A landscape with many peaks, sampled at points; each row gives a point and its height.
From any point a climber steps to the highest of the 5 points nearest to it. It stops when none of these is higher. Distance is the straight distance between rows; heights are no part of it.
j246: [ 12 -37 -30  -5  -9  12  -6  -2  33 -21  15  15 -27 -21]  (h 637)
j588: [  3  24  -6   4  18 -29 -13  -8  23 -18  11  30 -11   4]  (h 193)
j875: [-16  -9  26 -23  -3 -22  36   6   4  25  21 -35  51  34]  (h 383)
j282: [ 15  13  11   6  19 -15 -26  10 -25  23 -12  43  16  20]  (h 58)
j60: [ 16   6  -8   8   8   1 -13   0 -19   6 -15  14  -8   2]  (h 323)
j583: [-28  15  28 -18  -1 -13  32   3   7   5  14 -39  37  19]  (h 631)
j524: [-13  23  15   6   0   3  13  -7  -9  -1  -3 -40   9   1]  (h 284)
j276: [ 13 -13 -32   9 -18   5  -1  -5  16 -14  10 -10 -45 -23]  (h 379)
j198: [ 12 -41 -40   4 -34  23  -1  -4  12  -6   7 -14 -49 -37]  (h 387)
j20: [-11  18  30   1   4  -7   8   2 -18  12 -18 -16  30  15]  (h 215)
j718: [ 11 -46 -18 -18   9  22 -20  11   8  -8  18  60   6  -2]  (h 423)
j443: [-12  17   7   5 -13  13  18  -8 -17   2 -12 -48   2  -6]  (h 368)
j139: [-17 -66 -17 -22 -13  40 -12   9  31 -24   3  26   3 -33]  (h 401)
j375: [  5  10 -14   2  12 -23 -10  -9  37 -29  16  20 -21  -8]  (h 255)
j613: [-15  29  39   0  13 -31   1   3   2   0  -5   3  31  21]  (h 303)
j974: [ 13  14   6   3  21 -19 -24   2  -5   1  -3  47   2  15]  (h 130)
j845: [  3   1  30   0   4   9   0  15 -51  45 -31   7  38  21]  (h 251)
j503: [ -1   3  10   6  -7  18  12   1 -38  26 -28 -34  17   3]  (h 502)
j729: [-10 -10  23 -11  -5  -2  37   7 -13  28   4 -44  43  24]  (h 438)
j818: [  9   8  12   7  -1   8   0   3 -38  25 -25  -6  13   9]  (h 380)
j918: [-25  17  40 -10   8 -27  17   6   6   7   4 -15  45  25]  (h 561)
j481: [ -7 -65 -18 -21  -5  40 -11  10  23 -19   7  42   1 -23]  (h 428)
j530: [ -7 -48 -15 -16   1  11 -13   0  51 -37  28  45  -6 -21]  (h 399)
j219: [-17  40   5   9  -1 -18  10 -12  15 -22   3 -30 -10  -7]  (h 242)
j62: [ -7  31   8  11  10  -9   2  -5   1  -9  -8 -11  -8   3]  (h 211)
j629: [-17  28  24   2   4 -14  13  -5   1  -5  -2 -26  12  10]  (h 497)
j858: [  5 -20  -1 -27  -8 -16  45  11   2  33  43 -52  40  41]  (h 300)
j429: [  2   6 -34  10 -24   5   4 -11  15 -22  12 -26 -50 -30]  (h 562)
j419: [ 11  -6 -22   3   1  -7  -5  -9  27 -25  12   8 -34 -12]  (h 351)
j260: [ -5 -15  26  -9  -4  11  25  12 -34  44 -16 -32  45  22]  (h 312)
j597: [ -6  10  36  -3  10 -12   2  11 -28  30 -18   7  44  22]  (h 140)
j600: [ 27  -3 -16  10   7  14 -15   0 -26  19 -16  24  -9   3]  (h 266)
j113: [ -2  17 -25   8  -9 -15   3 -15  41 -38  27  -5 -42 -24]  (h 347)
j10: [ -7  31  -6  12  -2 -11   4 -10  15 -19   5 -22 -28  -9]  (h 198)
j507: [ -3   4  29  -2   3   2   9   9 -31  32 -26 -10  41  16]  (h 191)
j27: [ 14  -2 -22   8   1   3  -7 -11  14 -12   4  10 -27  -6]  (h 240)
j672: [-11  15  36   0   6 -13  11   2 -11  16 -15  -9  34  23]  (h 254)
j202: [-17  25 -19  13 -21  -7   9 -15  15 -30  13 -39 -49 -25]  (h 348)
j4: [ 16  -2 -13   1  17 -13 -22  -5  15 -11   6  41 -10   7]  (h 171)
j493: [ 12  18   2   9   8  -6  -5  -8 -11   3 -12   4  -4   1]  (h 542)
j534: [ 26 -42 -33   2 -10  28  -9   0  11   1   1  15 -27 -22]  (h 451)
j891: [  7 -48 -19 -12   6  22 -13   2  26 -15  16  45  -4 -14]  (h 515)
j937: [ 17  10  14   7  13  -7 -36  23 -46  39 -18  64  27  27]  (h 34)
j582: [-33  35  -3   1 -28  -1  13 -13   5 -24  15 -63 -30 -23]  (h 241)
j267: [ 23  -5 -17   7   5   2 -14  -8  -5   5  -4  25 -18  -3]  (h 232)
j826: [ 18  -7 -26  13 -14  14  -6  -4  -1  -4  -5 -15 -44 -26]  (h 365)
j943: [  0  29  12   7  17 -22 -10  -3  -1  -3  -7  10   0   8]  (h 218)
j920: [-18   8  48 -10  12 -33   2  25 -12  34  -2   6  58  31]  (h 59)
j715: [-15  29  -8  12 -17   2  11  -9   5 -21   3 -47 -38 -22]  (h 263)
j329: [  7 -11 -17  -8  15 -14 -17  -3  39 -28  20  45 -11  -2]  (h 287)
j432: [ -4  16  16   6   2   5   7   1 -29  16 -17 -24  14   6]  (h 367)
j645: [-26 -58   2 -25   0  39 -15  15  28 -32  14  52  19 -20]  (h 382)
j358: [ 27 -11 -22   5  -1  22  -9  -2 -12   9 -16   3 -27 -10]  (h 301)
j661: [ 20  -5 -12   5  17  -4 -19   1  -3   5  -3  43  -8  14]  (h 245)
j671: [ -8  24  -3  10 -11   2   7  -7  -1 -11  -5 -34 -23 -12]  (h 246)
j186: [-24  15  10  -6 -12   9  31  -2  -4  -4   6 -61  11  -2]  (h 381)
j733: [ 24 -22 -15  -3  16   4 -29   9 -15  12   6  68   4  11]  (h 350)
j309: [ 17   5 -16  16 -14  20  -1  -6 -25   5 -19 -21 -26 -16]  (h 305)

Where does a climber stop that starts at each point below?
j671 | j503
j845 | j503
j267 | j493
j27 | j429
j661 | j246
j613 | j583
j672 | j583
j920 | j583
j358 | j429
j375 | j246
j329 | j246
j10 | j429
